A landscape with many peaks, sampled at points; each row gives a point and its height.
A climber steps from a point to the highest of its 2 nearest points, and stops where none of them is higher. Distance is the straight distance between rows; heights are no part of it.
Vovok: [ 29 -11   7 -36   8 -13   8 -25  17  13 -13  20  12 -36 -31  26 -24   0
   5 -12   5  14 -11   5  16 -20 -43  15  -4 -13  22   6  27 -40   7  20
 -16   0 -22   2   2  -1 -11   2  14  13  16 -24  24   5  -6]  height 173
sugef: [ 11 -12  -7 -36   1 -16  18 -18   6   9  -9   8  14 -32 -35  34 -26 -16
  15   3  23  -6  -6   2  15 -18 -38   9  -8  -6  26   5  23 -32  -1  22
 -38  -6   2 -12 -10  -8 -11 -18  24 -20 -14 -11  -5  12 -13]  height 198
bidi: [  4  -4   4 -18  20   5 -17  -6  -3  25  -8 -11  18 -11 -41   9  14   8
 -13  18 -15   6   9   6  26  11  -7  -2 -23 -23   0  -7  -3 -36  32  -4
  19  17 -13  23  15 -12  21  -2 -25   1   4  -4   2  15  35]  height 360
panev: [-20  18 -29 -20  26  23 -29  15 -12 -21   9 -20   5   4  18  -8  -6   6
 -38  17  -5  14   2   3  13  16  -2 -49   9  17  22 -15  -8  29  14 -19
  12 -26  -8 -13  15 -39  17 -11  28   2 -12  28 -16   6  10]  height 253
lusa: [ 39  -5 -35   2 -17 -19  18   8 -10  18   5  21   3 -41   3 -14 -18  -6
  54 -20  17   2 -13 -36 -26 -27 -11  19  14 -20  21 -10   6  -4 -30  17
 -50 -26  21 -25 -18  39 -24   1  13  -6 -16 -10  16   8 -30]  height 66
sope: [-19 -19   0   1 -18 -37  22 -28 -16   0   7   9  -4  26  43  16   4  26
 -21 -19  -2  15 -15  12 -20   8  34  13  -7  -4 -37 -10  22  12   7   2
  23  38 -26  16  16  -9  -3  -6  26  40  16 -12  -2 -17 -17]  height 564
buk: [-18 -17   0 -12  -3 -26  -5 -25  -6   4  11  35 -11  26  37  16   4  24
 -33   0 -21  26 -21   3   0   8  24 -17  -3  18  -9  -4  17  30   2   0
  26  17 -21  10  18   2  -1   2  36  49  -9   8  -8   1 -17]  height 528
ditu: [ -6   3  40   4 -46   7  31   2  11  -5  -8  19 -42  16  12  -4  10 -16
   7 -14  14  -3 -11  31  -4  -3 -15  35  11 -11 -28  32  -5  -5 -15   6
  13  11 -13   4 -16   5 -12   6  -2 -24  26  -3  20 -12  -7]  height 275
gat: [ 26   7  13   4  -6  36  10   8  15  28 -21  10 -13  -4 -29 -20  32   6
  10 -15   8  -9  22  -3  36   6 -24  24   4 -12 -18   2  -5 -24   4  10
 -27  21 -10  -3 -11 -10  -3  16 -39 -11  16 -10  26  20  13]  height 480
Zogon: [ 13 -23  29   4  10   5 -39 -32  18  12 -32   4 -18   3 -11  -1   1  -9
 -27   9 -52 -18  -1   3  14   5 -18 -13 -12  -7  -3 -14 -10   0  12  13
  22  11  -5  45  14  21 -10  -3 -17  38  -1  -4  11   8   9]  height 320
mot: [-33  22   2  11 -11  28   3  34   1   1  25  34  -6   9   3  12  16   6
  24  38  41  20 -10   3   4  -6   0  -1  -1  19   6  15  -7  12  -3  -6
  -5 -18   2 -42 -26  -8  14   9  17 -34 -14  26  -3  13  -8]  height 16
Vur: [  8 -11  14  -7  38  14 -32 -12  -4 -41 -28 -31 -15 -11 -12  15 -22  -3
 -15  15   1 -30  -4 -21 -12  25   4 -41 -15 -15   5 -13  -3  -9   1 -15
  12 -12  19  53  28 -19  -2 -48  -2   7  -8  -6  -7   0  12]  height 96
runop: [  3   4  19 -21  -9  14  14 -24  24 -19 -43 -28 -25 -14 -29  20 -15  -9
 -19  -4   6 -23   8   4  13  23 -16  -5 -10 -23 -10  -1  13 -32  -8   7
 -18   4   3  30   7 -19 -23 -25  -5 -25 -10 -16  -4   4  10]  height 274
ragob: [ 34   2 -21  -7   0  13  10  -6   8   9 -19   3 -15  -5   7 -32   6   7
   8 -28  20 -24  28 -21  20   9 -12  -3   2  22  -9  -3   8  14 -29  -4
 -63 -15  23 -19 -16 -21 -11 -13  -1 -20  -2  -4   6   8 -17]  height 607
Lon: [-12 -15 -14 -24  10 -28   4 -11 -28 -21 -18 -35  21  -8  -7  30 -35   6
 -30  14   0   3 -16  -1 -11   8  14 -27 -10 -22   1  -9  11 -21  16   6
  27   6 -12  30  23 -14   2 -25  18  11  -2 -12 -12  -7  -1]  height 64
duzon: [-15 -13 -14 -38 -20 -28   7 -17  -3 -10   1 -11  22 -30 -21  17 -33 -35
  12   9  35 -17  -5   5   5 -29 -29  13 -11   9  10  13  18 -21 -22  15
 -31 -31  18 -17 -13 -14   0 -18  36 -38 -22   4 -12  -9 -14]  height 169
Rosel: [-34 -14  18  29 -30  10   6  23 -29 -18   6  10  -7  23  -2  13   7  30
   9  29  38  14 -18   3   2 -12  31  -7  13 -26 -18  -5 -14   2  -3  41
  11   7  -4   0 -18   2  10  -9  21 -10   5  15  24   2 -39]  height 82
Falu: [-40   8   4  13 -24  20  -4  44 -28  -8  26  -4  14  12 -11   7  15   2
  12  48  39  24  -7   1   5 -13  13  -6  -5 -10  -5  12 -19  -4   5  16
  24 -11   1 -28 -16  -6  28  10   3 -37  -1  26   1   7  -7]  height 47
fesu: [ -9  17 -16  14   6 -11  -2   5 -20   3  31   3  24  20  33  -3  -9  41
   3 -11 -19  48  -7   5 -12   1  27  -9  26  -2  24  -5  -4   8  24  -8
  19   3 -32 -19   7  28  -2  36  18  39  15 -12  -2 -19   0]  height 494
sir: [ 11  45  -7  15   9  26  27 -10  26   8 -18 -29  -4  10   9 -15  22  13
 -15 -59 -31 -27  24   0  -9  33  26   5  15 -11 -19 -36  -2  19  11  -6
 -26  26  19   1   4 -16 -32  -7 -30  -5 -14  -4 -25  17  29]  height 251
Giz: [  8   1  -9  -7  -2   6 -11 -11  17 -10  19  31  -4 -17  10  16   3   7
   3   3  43  18   5 -26  -2  -8 -11   3  -7  44   4  14  21  -6 -19 -22
 -26 -30   4 -25  -1 -32  15 -17  33  -6   9  -1  15 -14  -7]  height 742
zesob: [ 13 -16 -31  12  22 -13  13   9 -15  26  18  40   1  -8   3  13   6   4
  36  24  37 -12   3 -41  -4  -8  15  -4 -17  16   1 -12  14   1  -8  -8
 -35   6   6 -21 -11 -13  20 -23   0  -3 -21   0  -6  30 -23]  height 172
nule: [ 52  19  -7  10  18  31  10  20  22  12  -7   1  -6 -22 -23 -32  21   0
  26 -30   5 -20  29 -27   9   6 -28  21  -3  -2 -10  15   0 -17  -8 -17
 -36   1  21   2   1  -7   2  17 -45 -21  14 -18   5   2  27]  height 599
Lonu: [  0  14  21  -4  -8  23 -38  10  27 -12  -2  19 -32  -2   5 -30  -6 -27
 -10  16 -23  -1  -3  27  25 -16 -43 -11  10  30  20  26 -25  26 -21  -9
   6 -34   4 -15  -8  16  -8  23   7 -14   6  23   2  -8   1]  height 74
nuvu: [  2 -13  -2  -5  26  12 -22   8 -18   5 -10 -13  16  -7 -52  10  -9  14
  -6  42  -5  -1  -2   3  29   1  -8 -32  -9 -38  20 -26 -20 -21  30  23
   5  10   1  15   3   4  16 -12 -17  -8 -18  16   3  32   1]  height 309
beset: [-14 -11 -18 -12 -35 -38   7   4  -7 -31 -11 -30   7 -15  -2   5 -33 -21
  11   8   8 -21  -5   6 -23 -25   6   8  -2  -6  -2   7   3 -19 -42  22
  -3 -21  27  11  -8  13  -7 -16  40 -39 -17   9   0 -29 -29]  height 134
val: [-19  22  16  21  11  26  19 -13  13   3 -16 -20 -12  14   3   6  35   3
 -22 -23  -3 -39   5   8   4  35  42  -4  -4 -19 -30 -33  -9  17   9  -7
  -1  44  15  11   2 -42 -14 -32 -36   1 -15  11 -19  29  23]  height 330
toli: [-20  -7   7 -13  -3 -17 -28 -11  12 -11  17  41 -15 -11   6  28 -14 -20
 -11  34 -19  12 -29   0  -4  -8 -15 -10 -12  42  19  19   9  17 -20  -5
  26 -23 -12   0   8   7   3  -6  29  14 -21  10 -16  -5  -9]  height 565
Viz: [ -1  11  -2  13  -1  20 -51  -5  25 -26  18  32   7 -10  13  13   5  22
   2  16  23  35  -4 -30   0   2 -27  -6   2  40  30  13  15   1 -23 -12
  -8 -61   5 -29   2 -12  12  -8  41  20  11  11  36 -32 -10]  height 691
nisuk: [ 29 -28  -2   6  19 -14 -37 -12 -21 -10   0 -30  32  -6  -6 -30  -2  10
   5   0  20  -3  34 -30   6 -11  -2 -10 -13  -2   5  -8  -2 -21 -10   6
 -18 -34  17   1   7 -10  30  -8  -4  12  25 -16  37 -13  -7]  height 582
kodar: [ 16  14  19 -21 -14  15   9 -17  48  -5 -45 -11 -27 -10 -30   0 -15 -34
 -30 -30 -24 -29  16  15  19  12 -35  21  -9   4  -5  11  14 -10  -6   3
 -11   0  -2  22   6  -3 -25   9 -13 -15   1 -20   2   1  27]  height 331
Der: [  2  -9 -11 -22 -12 -10  43 -11 -13  38   0  44  -4   1   4  34 -13  21
  19  -4  29  -3 -13   0  13 -15  -8  11  11  -9   4 -12  18   5  10  28
 -34  19 -22 -25 -24  11 -17   4  35   7 -18   0   4  29 -40]  height 143
daku: [ -4  13  21 -14  -7  16   0   7   7 -12   0  10 -11 -10 -29  15 -27  -6
  10  22  -4  15 -25  27   8 -14 -36 -11  13 -18  32  15 -13 -13   4  15
  -2  -6  -6 -13 -11  25 -15   9  15 -24  -2   9  -5  10  -7]  height 49
Musu: [-14  12  -8 -25  13  15  26 -27   7  -5 -29 -13 -14   4   1  25 -14  27
 -34 -13   6  -2  -1  21  19  30  13 -33   7 -15   0 -29  15   8  19  -6
 -12  21  -7  11   4 -39 -16 -21  18   7 -14  -4 -17  19   2]  height 440
sidig: [-42 -11  23  -2 -27   4  34  -7   2 -21 -29 -10 -36  17 -13  17 -10 -17
  -8  20   9 -26 -25  24  10   4   4   0  -4 -24 -24   1  -4   9 -12  24
  15  23   9  17 -15  -4 -11 -16  -6 -28 -24  16 -10  16 -19]  height 203
Notev: [-12  19  16  12 -15  26 -18  21  25  11  28  51 -25  -5   8   2   7 -15
  27  26   6  16 -19  12  10 -19 -25   3   9  32  23  27 -11  15 -17 -13
  -2 -24   1 -35 -22  19   0  21   7 -21 -10  18  -3   1  -4]  height 29
radoz: [ 16  31  -6  22  26  37   0  -1  33  16 -23  -6 -17  13 -12 -15   9  -4
  -9 -24 -48 -17   8   4  -6  20   2  -9  13   1  12 -26 -19  16  28 -11
 -20  28   3  13  -3  15 -26   5 -30   2 -17   8 -25  22  32]  height 189
lur: [-17  21   7  25  -4   7  24  19 -20   7  -5 -41  31  24 -13 -13  20   5
   6 -14 -31  -9  -7  17 -16   2  36  12   9 -35 -18 -23 -30   6  32  11
  14  50   9   5 -13  29 -12  13 -46 -15  -6  16 -14  22  18]  height 384
dul: [ 14  13   5 -11  21  16 -29   2  -9  -7 -25 -59  28   3 -24 -38  -6   3
 -18 -17 -15 -16  33   5  20  13  -9  -8   5 -27   3 -13 -23 -17  23  -1
  -5 -15  14  12  10  -6  -1   4 -24 -11  13   0   8  -8  33]  height 456
gup: [ 31  -8 -18 -21  10   3  -1 -26  13 -11 -12  20 -14 -28   6   6 -12   7
   1 -12  30  -9  12 -26   7  -1 -21 -16  -2  31   8   3  24  -5 -26 -11
 -48 -25   3 -10  -1 -32  -7 -30  29  -1   4 -15   5  -1 -16]  height 690
Romos: [  4  -4  -7  28  11   5 -39   0   0  13  30  43  13  27  38 -26  36  41
  11   0  -1  48  19 -28  14  -4  14   7  13  31   9  -1   4  15  -6  -7
  -2 -12  -9 -29   1  16  24  27  22  53  20   8  31  -6  -9]  height 442
Sulag: [  4  18   1 -43  19  14  10 -11  15 -10 -23 -19   1 -23 -49  27 -27  -6
  -5  -4   7  -4   6  17  26  12 -47  -9  -7  -8  23   6  15 -28   8  -2
 -32  -5  -6  -4   0 -29 -12 -18  16 -39 -15 -10  -9  11  14]  height 230
figuk: [  5  25  12  27  17  13   8  17 -15 -10  14 -47  29  11  -1 -24  24  16
  22 -25 -23  -7  13  -2 -31  11  35   1  11 -31 -10 -11 -25   1  24 -17
  12  20  27   9   5  25  -4   6 -43  -4  11   5 -20  -5  30]  height 297
zuruz: [ -9 -30  35  12  -6  13 -41 -17 -10   0 -25  -7 -15   8 -17  -2   5   0
 -26  28 -35 -22 -15   6  20   3  -1 -34  -5 -21  -7 -20 -24  16  13  34
  32  20   6  44   6  20   0 -15 -18  29 -17  24   5  18  -9]  height 377
Mul: [-19   2 -25  -3 -18 -32  28  -4   6   0  35  45  -6  -7  29  46 -14  -3
  23 -11  24  19 -25  -1 -28 -11  18  25  10  34  20   2  28  12 -10 -10
   0  -3 -32 -21  -9   7 -15  -2  41  15 -21 -17 -12 -17 -24]  height 196
Gid: [-31   3  27   3 -19  23   6 -17  17  -2 -29 -19 -29  17  -7   1  20 -13
 -28   3  -3 -33  -1  23  22  21   9  -5  -7 -14 -29 -13 -16  16   0  11
   9  24  14  16  -3 -27 -10 -19 -32 -15 -17  16 -10  23  14]  height 262
dukog: [ 11  13   4  -3  22   9 -14   5   1 -18   9   2   5 -16 -15  10 -19  16
  11  18   6  25  -8  -5  -1  -8 -20 -19  10 -10  30   8  -4 -24   4  -4
  -7 -23  -6 -10   2   4   1  -4  14  -7  10  -6   7  -4   1]  height 75
meb: [ 10  13  14 -30  -6  30  20 -13  41  26 -28  13 -27 -11 -35  10  11 -10
  -8 -24   4  -7  19  19  41  10 -39  28  -8   9  -8  13  17 -21   2  -3
 -10  21 -19  -1  -6 -21  -4  16 -13 -10   8 -16  13  16  22]  height 395
debid: [ -4 -28  14   9   9  -1 -24  -7 -12 -37 -20 -18 -12 -12 -17   5 -18   4
  -6  31  19 -15   0 -22   5  -1   8 -40  -9  -7  -4  -9  -3  -5 -21  13
  -8 -20  24  26   7 -11  12 -44   7  -7  -8   6   6   2 -26]  height 121
Feb: [ 14  -5  19  25  14   1  -2   8  -7   0  23 -15  13   1   0 -18  36  -5
  13 -18   8   7  16 -11 -19   4  14  27 -16   0 -29  21   0 -14  10 -31
  23  15   2  10  21  -4  27   7 -36   3  43 -23  -1 -23  36]  height 211
gogek: [ 17  -4   6  13   0 -16   9  16   0  22  20   1  18   6  10 -33  28 -26
  16 -23  -3 -10  21   0 -11 -15   4  49 -14  23 -32  26  -2   7  -4 -24
   9  12  -1  -6   0   7  16  32 -41   1  33 -20   8 -15  21]  height 182
Vab: [-17 -15  33  -5  -9  20 -33   7 -13 -12  -3 -20 -15   1 -11  -5  12 -21
 -26  41 -23  -4 -16   8  15   8  -8 -30  -2 -15   0   3 -25   9  13  14
  55   4   3  30  18  -3  17 -13 -19  -1  -4  31  -7  11  14]  height 443
Nitam: [ 26   1  -1 -13 -10 -31   1   6  17  -3  -2 -13  19  -8  -4 -33 -11 -31
  -3 -34 -18  -9  18  14 -11 -24 -14  40   2  18  -6  27  -1   6 -13 -12
  11 -11  -4  11   1  21   0  46 -15  13  38 -25  19 -32  11]  height 151
solib: [-15  21  29  -7 -25  21  34  13  11   6   8  17 -30  10 -10  18  -5  -2
  12   3  -3  26 -27  49   4 -10 -27  14  21 -19   7  22 -12  -8  14   6
  12  19 -23 -15 -19  24 -15  29   5 -26   1   9  -2   5   0]  height 15
bel: [  8  10 -24  12  10 -20  13  19  -9   0  32  12  25 -21  -4  25 -20  16
  39   6  26  27 -13 -23 -31 -14  19  -3   5  -3  30  -1  14 -24  -4 -10
 -13  -8  -6 -18  -7  15   1   2  12  -5   0 -20  -6  -6 -12]  height 97
Bapa: [-20 -15 -10  25 -21 -29 -16  32  -7  16  28  14  10   4  11  -3  -4 -24
  26  32 -13   5 -19   8 -24 -27  19  15 -10   5  12  10 -19   6 -12  13
  38   2   0  -4 -19  51   3  21  -1   6  -7   3  -6  -6 -15]  height 482
neb: [ 21   3   8  11  28  28 -26  -8  19  13 -14  14 -18   9 -15 -17   1   4
  -8   2 -47   3   0  12  21   3 -33 -15  16  -5  24  -8 -20   3  18  -8
   1   9 -11  12   0  26  -9  17 -16  17   6   9   8  14  16]  height 263
zego: [ 10  -5 -23  14  37  11 -10  17  -6  33  26  35   3  -1 -16  -3  17  18
  25  30   2  12   7 -14  17  -5   0 -13 -12  10  17 -14  -5   0   5 -12
 -20  11  -2 -15 -13   0  22   0 -12  -3 -10  17 -11  36  -3]  height 212
Rivo: [ -7  10  -6  -5   4  13 -70  10  15 -25  18  11   6  -4  22   1   3  -8
 -25  20  -4  24  -1 -25   5   5 -37 -10  -5  56  28  26   7  15 -10 -18
  24 -63  -3 -21  18 -15  21   4  29  17   1  12  20 -34   8]  height 653
Vus: [ 49 -20 -42   8   6 -35  21   1 -16  26  -4   6  12 -36  11 -15  -5 -10
  45 -26  -1 -13   5 -47 -48 -11   6  25  -1 -11   1  -9  11  -8 -28   8
 -42 -10  20  -8  -5  34 -15   3 -10  21 -12 -29  13  -5 -19]  height 104
roro: [-14 -39   9  12 -12 -24 -13 -13 -19  22  -8 -13  15  18   6 -22  29 -20
 -15   7  -7 -33  23   6  16  -5  16  14 -25  20 -45  -8  -9  18  -3   9
  10  18   9   4  -3  -7  14  -9 -31   8  -1   5  -1  13  -2]  height 621
posuk: [-29 -31   3  12 -29 -31  -6   9 -34  12  15  -9  16  20  15  -6  17 -15
  -5  23   0  -1   1  10  -5 -11  26  19 -18  -5 -29   5 -15   6   2  20
  40  21  -8   2  -3  11  18   2  -7   6   8   9   2  -2 -10]  height 552
Beni: [-25  10  -6  10 -26 -16   0  26  -2 -17  12 -28  -3   9  14 -12 -20 -31
   0   7 -35  -1 -20  24 -31  -8  13  -6   7   1   9  15 -22  22 -19  -1
  39  -9   5   6  -8  38 -14  20   5 -14 -12   7 -22 -26  -6]  height 409
kiv: [ 19 -23   1 -16  -8 -21   6  -9  -8  26  14  28  24 -22  -9  11  -4  20
  20   3  27  31  -8  -2   9 -35 -12  27  -4 -22  18  -4  14 -36   4  30
 -11  -6 -17 -14  -6  13   6  16  18  14  23 -10  37   7 -22]  height 150
pilek: [  6 -15 -40  -6  13 -39  15  -5  -2  36 -18 -24  38   8 -10 -12 -12 -25
  -6  -7 -37 -26  24  -1 -10  -4  16  10 -17  24  -8 -21   6   9  12   4
 -25  16   8  -9 -10  19  -4  17 -24   1 -26 -12 -23  17   5]  height 761
suvoz: [-29  -2 -34  -9  10 -15   7   9 -39 -43   0 -35  35   1   5  29 -38  19
 -25  16  18  19 -20 -19 -22   9  39 -40   4 -11  13 -15   9  -3   7  10
  31  -8  -8   3  15 -16   9 -17  40  13  -8  -3 -13 -13 -10]  height 52
Simot: [-21  -8  19   6 -22   6  25   1 -12   5   4  45 -25  20  11  32  -2  26
  13  15  23   9 -29   9   6  -7   8  -3  10 -19  -9  -4   4   5   1  30
   4  24 -21   2 -17  10  -6   0  29   1  -3  14  10  16 -42]  height 111
vusa: [  6  27 -15  25   9  14  -5  39  -1   4  35  -2  24   0  12 -34   5   8
  29 -10   8  18  21  -7  -8 -14   5   6  17  19  14  16 -10  -1   2 -29
 -20 -23  15 -36  -7  15  15  38 -14 -19  11  -4   1 -23  15]  height 433
Nez: [ -7 -36 -23 -11 -11 -57  18 -36 -13  10 -13 -12  13  12  31   8 -16  -8
 -31 -14 -24  -9   4  16 -18  -4  19  15 -14  17 -26 -12  25   4  -4   3
  11  20 -18  19  12   6 -14   3  14  45   1 -25  -7 -17 -16]  height 600
dasok: [-12 -14   1  -6 -39 -33  15 -14  10  -6  23  49 -18  -5  22  41   2  -7
   8  -5  21  20 -21   5 -23 -20   0  47   0  19   0  21  29 -11 -16  -1
  23   1 -29   0   0   7  -4  -3  45  18   5 -16  15 -33 -19]  height 215
Bofo: [ -6   2 -21  13   0 -14  -5  26 -18  24  39  20  46  -8  -6  11  -6  32
  39  27  27  44 -10  -7  -7 -32  14  12   1 -21  44 -12  -2 -23  14  25
  -3 -19 -12 -30 -17  32   9  22  21   5   8  -2  12   8 -19]  height 122
pid: [-25  16  22  -8  -9  24  -1   7  -7   3  10 -13  -8  15  15  -6  34  -7
 -34  12 -22  12 -18  31  10  20  11 -14  11 -19 -11   2 -22  21  32   0
  56  24  -7   4  18 -23  16   5 -20   6   5  36 -22  11  30]  height 517
seta: [-19   6 -23 -22  -6 -20  60  -6  -3  11  15  31  -9   2   7  47 -28  -5
  24 -15  23  -2 -22  11 -12  -9   4  12  16  15  19   2  23  16  -4   3
 -17  11 -21 -29 -21   7 -27   4  40  -5 -36  -6 -22  13 -28]  height 171
Betif: [-25   0  -3 -10  -6  -5 -56  20  15 -14  31  23  11   6  20  26  17  -7
 -23  36  -8  42 -24 -31  -6  13 -16 -10 -15  46  28  29  17  16  -8  -3
  50 -35 -12 -10  24   1  28  -3  27  20 -16  22   2 -22   8]  height 616
Zamub: [  9  24  32  11 -32  25  31  15  10 -26  -8 -11 -34   9   6 -21  13   1
  22 -20  15 -14   2   1 -11  14  -4  22  13 -19 -35  16  -6   2 -27   4
 -15  -6  25   5  -9  -4 -10  -9 -17 -60   7   8   6 -11  -5]  height 358
bopo: [ 39  33 -14  19  19  15  25  34   7   6  31  11   1 -12   4 -20  14   3
  39 -37  10   4  16 -22 -20   2  -5  18  10  10  -4  24   2  -4   2 -41
 -25  -4  17 -18   6   3   9  34 -37 -29   9 -16  -9 -18  28]  height 500
vonon: [-22 -23 -25 -10 -16 -49  27 -21  -5  13 -35 -49  26  11  -1   0 -13 -33
 -27 -16 -34 -34  17  16 -19   0  25  21 -20   0 -28 -16  13  -5   6  13
  12  24   3  24   7   8 -13   2 -20   7 -21 -16 -24  -6   8]  height 661
Nak: [  9  22   1 -20  19  21 -13   7   3  13 -12 -39  18  -8 -33 -15  12  -9
 -26  -7 -13  -6  25  22  22  18  -9   7  -9 -18   1   1 -14 -26  42 -21
  16   9  -7  15  17 -23  12  12 -36 -10  11  -3  -8   1  62]  height 403
biki: [  3   6  -4  21   5   7 -30  28   5  21  39  32  20   4  17 -28  20  14
  26  13   9  35  11 -10   9 -20   2  18   6  23  23  12  -4  -1   2 -13
   3 -22  -4 -38 -10  20  25  41  -6  15  18   4  22 -11   5]  height 397
tobe: [ 34  -4 -35  20  16 -21  29  22 -30  34  14  22  11 -14  13 -12  17   0
  51 -14  31 -13  10 -54 -30   0  17  19 -11  -3 -16   0   9  -2 -10 -12
 -47   5  17 -22 -10   3   9  -9 -25   0 -10 -21   5   8 -12]  height 138
zop: [-18   1   5   7   4   3  37 -33   9  -2 -24 -14 -15   8  14  29   7  14
 -22 -25   4 -28  -2   1  -6  36  42 -11  -5 -21 -35 -27  20   1   7  -8
   1  42   2  31  17 -42 -18 -33 -15  26  -8 -15 -19  18   6]  height 391
Bipur: [ 15  -8   4  21  20  10 -15 -30 -18 -17  -7 -14  -1  17  26 -14   9  38
  -7 -19   5   4  19 -18   1  19  29 -29  13  -2 -10 -22  -2  14   1  -8
 -11   2   6  12  12 -16   1 -25   6  39  21  -5   8  -2  -5]  height 591
mep: [ 17 -16  20  -6 -33 -13  24 -16  10   3   2  46 -33  -9  18  14  11 -15
  13 -15  25   3 -14  -3  -7  -9 -11  48   1   5 -23  24  25 -14 -22  -2
   7  11 -22  10  -1  -2  -2  -2  11  13  28 -18  28 -16 -14]  height 235
dov: [-12 -16   0 -28  23 -18 -32  -5 -16 -29 -10 -32   5 -16  -3  24 -39 -23
 -32  32 -18 -11 -25 -15 -15   9 -10 -30 -10   1  11   1   4  -7   8   0
  49 -17  -5  31  36 -11   5 -32  15  11 -11   1 -15   0  -1]  height 76
tus: [ -2  10  10   0   5  12 -20 -19  12 -21  -9 -15 -23  15  40 -28   1  -8
 -46 -23 -22  -9   9  18  -1  20   5 -24  11  20  -4   0 -10  46  -5 -22
  17 -22   8   5  15 -24  -9 -10   9  21  15   9 -14 -18  14]  height 319
Dusab: [-20 -27  -4  -4 -22 -21  17  -7 -13 -26 -29 -22  -7  -2 -10   7 -27 -10
   2  19  16 -29  -2  -1   0 -10  15 -10  -2 -10 -13  -8   8  -4 -33  31
 -17  -4  25  16 -11  -1 -10 -29  12 -25 -25  12  -2   2 -39]  height 155
bemiv: [ 17  12  12 -10 -10  -1 -11  13  30  -1   0  12 -10 -10 -15 -24 -15 -43
  -3 -17 -31 -10   1  30   8 -22 -35  22   8  19  15  32 -10  15 -10 -13
   5 -16  -1  -8  -7  34 -10  44 -18 -12  12  -1   3 -16  11]  height 115
Mikif: [ 25 -16   7  -2  11  -9 -22   2 -18  -7 -17 -60  36  -8 -26 -39  -5   2
   5  -9   5 -23  40 -19   8  -6  -2  -2 -11 -22  -6 -10  -8 -25  -9  17
 -21 -25  33  14   3   5  17  -3 -27 -23  11 -10  23 -16   6]  height 524
Sufas: [-10  31   0 -20  18  28 -16   5   9 -30 -15 -35 -20   9  26 -14  -8 -17
 -52  -8 -22 -15 -10  30   1  27   2 -43  24  -8  15 -17 -18  39  16 -12
  19 -17  11   9  17 -38 -11 -18   8   5 -11  27 -24  -1  19]  height 285
nila: [ -3  13   1  27 -14 -17  29  19  10   6  30  25 -17  17  38 -10  16 -26
  18 -31   7  -4   1   2 -31   4  20  38  -1  31 -24  24   6  25 -13 -35
   6   4  -8 -16  -2  -3   1  14 -17 -10  11 -13  -6 -25   5]  height 147
lazot: [ 28 -21   2  -4  18  -3 -13 -33 -11  -4  -7   5   5  -1   6   1   7  45
  -9  -4  15  21  16 -23  16   9   3 -14   0  -3  -4 -13  17 -17  -2   0
 -14  -4 -10  13  16 -21  13 -17  13  29  28 -14  29  -7  -9]  height 631
debur: [-25 -18  13  31 -26 -17  21   1 -27  16  -8 -22  16  23  -4   8  17   1
  -1  -5 -24 -19 -15  19 -14  -4  28  16  -7 -37 -37 -16 -16  -3  22  27
  26  57 -13  23  -9  20 -11   3 -29   8  -3   1   6   9  -4]  height 479
Pulo: [ 10  27   7   7 -10  31  15  22  11  -7  -3   4 -28   3   2 -25   6  -3
  30  -4  15 -12  10  -7   4   5 -12  -4  11   4 -11   9 -12  14 -24  -9
 -42 -10  34 -20 -15  -4  -4  -3 -14 -58  -9  18  -6   5  -7]  height 468
Boki: [ -2   0 -14   2  35  31 -17  13 -11  21  11  23  -2   4 -31  -7  14  44
   6  34  -2  24   8   6  41  -1 -15 -33   6 -18  26 -20 -17  -5  21  11
 -20   3  -9  -3 -11  -3  15   4   7   0  -7  31   2  38  -8]  height 255
puvek: [-17  11   9  -2 -29  -6   3   3   6 -21   3 -22  -8  15  28 -25  -5 -18
 -29 -16 -11  11   0  27 -10   0   3   2  11  14  -9  18 -12  26 -10 -12
  24 -19   0 -10   4  -5  -5  12   7  -8  14   0 -11 -28   4]  height 355
dus: [  8  27  12  21  20  12  -4  15  -3 -27  26 -42  12   3  17 -28  22  -4
   0 -34  -7  -2  20   2 -34  17  17   3   1  -4 -11  19 -13   8  18 -38
  23 -14  29   6  22  -9  13  12 -28  -9  25  -5 -25 -37  52]  height 241
Soru: [  4 -22 -11  -3  -2 -21   2  -6   8  30 -14  -1   9   2 -13  -8  -1 -27
  -1  14 -13 -23  14   2  13  -8  -6   9 -20  15 -12  -1  -1  -2   0   3
 -11  11   9  -5 -14  14   3   7 -26  -6 -11  -2 -10  19  -1]  height 724
Rigo: [  3  -4  -5 -12  33   3  -2 -29   4   9  -9  27 -16  12   7  21   0  39
 -24   1 -25  18 -15   2  15  24   9 -38   0   0   3 -22  13  14  18 -11
   2  24 -20  26  15 -13  -8 -13  23  40  -8   9  -9  23  -2]  height 486
Dez: [ 21   5  -9  28  33   1  -1 -13 -14  -8  12  -6  14  15  30 -11 -10  36
  20 -19 -21  19   5 -17 -24  10  22 -28  31  -9  19 -19  -6   5   8 -17
  -8   3 -10   1   9  25  -6  14   4  50  21 -19   1  -7  -3]  height 537

For each start below, name the point where the climber stops.
Sulag | nule
radoz | pid
dukog | sugef
tobe | lazot
gogek | pilek
Sufas | pilek
sir | pilek
sidig | pilek
biki | lazot
